A landscape with many valleys, sampled at points; each row gives a point and its height.
A ball rolls from a point to the lowest of its 5 nearest points, and stops where none of them is lower. Distance is the straight distance between rows; heights are no part of it.
(437): [149 179 151 117 101 129 143 140 132 181 165]  height 1.28
(208): [130  82 126 164  72 109 127  66 115 123 155]  height 3.42
(256): [126  81  97 154 143 110 132 131 118  93  94]  height 6.26
(507): [149 164 138 120 168 151 134 179 102 135  98]  height 5.06
(420): [144 113 114  86 132 128 153 147 130 136  83]  height 2.76
(303): [ 93 106 139 156 115 129  89  67 130 106 150]  height 4.49
(453): [174 177 143  73 129 124 110 206 143 134 130]  height 2.38
(391): [128 107 148 131 155 144 195 144  74 103 117]  height 0.50
(549): [107 125 151 151 171 155 164 140  67 100 115]  height 1.77
(368): [136  75  98 122 111  86 129  92 136  99 134]  height 0.67
(38): [104 128 133 165 178 159 134 151  91 109  90]  height 1.06
(361): [155 133 127  49 116 136 142 147 156 158 120]  height 1.47
(336): [106 223 175 163 112 143 112 151 147 154 175]  height 2.02
(511): [146 124 144 111 151 157 173 167  91 134  91]  height 5.36
(363): [106  96 134 162  98 120 108  62 121 108 158]  height 4.65
(137): [120 128 105 121 148 119 110 100 125 122 108]  height 1.17
(496): [108 143 113 143 177 136 106 129 120 117  92]  height 5.42
(202): [127  78 121 162 105 113  87  74 152  65 158]  height 4.72
(253): [ 89 124 143 164 104 142 105  75 119 151 145]  height 3.86
(406): [133 150 130 175  96 142 130 133 132 206 122]  height 2.30
(558): [124 107 127 142  88 112 146  77 108 162 144]  height 2.64
(281): [134  94 104  94 119 100 150 102 138 129 108]  height 2.52
(556): [147 183 139  93 135 122 125 131 133 161 148]  height 2.01
(498): [164 170 156  64  83 134 150 155 151 173 171]  height 0.60
(382): [157 147 117  81 146 126 133 137 140 148 106]  height 2.69
(267): [166 153 131  37 100 146 120 188 164 142 133]  height 1.55
(230): [131 107 111 137 152 126 149 146 103 115  83]  height 6.44
(46): [131  66 101 134 126 100 157 146 127  95 103]  height 3.92
(186): [101 109 118 170 165 140 117 138 106  85  91]  height 6.02
(389): [156 156 139  39  82 152 138 159 168 155 151]  height 1.19
(77): [ 88 186 172 177 125 167 110 137 149 174 158]  height 2.10
(324): [129  56 107 108 102 140 191 163 131 103  91]  height 5.12
(477): [143  48  96 118 107  89 144 130 150  92 117]  height 2.39
(35): [125 202 130 117 168 133 104 144 142 143 143]  height 2.26
(523): [129  53 127 138 130 122 191 158  99  87 117]  height 5.64
(463): [128 134 119 145 173 148 138 155  99 123  86]  height 5.40
(387): [ 79  86 130 158 158 140  79 113 146  60 101]  height 8.00
(445): [ 95 148 122 136 140 130 110  84 125 143 146]  height 3.63
(337): [125 130 117 121 120 111 134  81 117 148 139]  height 1.45
(251): [129 115 118 100 101 106 154  84 128 161 137]  height 2.44
(56): [124 192 154 162 105 140 128 135 131 178 168]  height 1.74
(72): [162 201 152  97 141 110  91 216 131 124 139]  height 2.25
(115): [115 178 126 127 147 132 112 104 132 152 151]  height 3.07
(180): [ 81 132 127 139 161 137  87  91 140 116 123]  height 1.26
(342): [153  75 120 169  89 101 112  75 143  77 181]  height 0.84
(323): [108  82 113 171 150 123  83 117 139  62 113]  height 7.42
(171): [142 215 149 112 136 118 105 157 137 141 165]  height 1.82
(175): [146 122 129 152  76 133 143 124 123 211 119]  height 2.61
(584): [165  40  94 144 114  83 127 125 150  78 143]  height 3.15
(190): [ 95 176 122 131 179 147  90 128 148 129 124]  height 2.98

Two balls start at each pair of points below. Name the first point that both come to, or write none.
(558) and (303) | (137)
(406) and (253) | none
(363) and (115) | none
(190) and (56) | none

Where does a ball stop that starts at each point below?
(46) | (368)
(336) | (498)
(387) | (137)
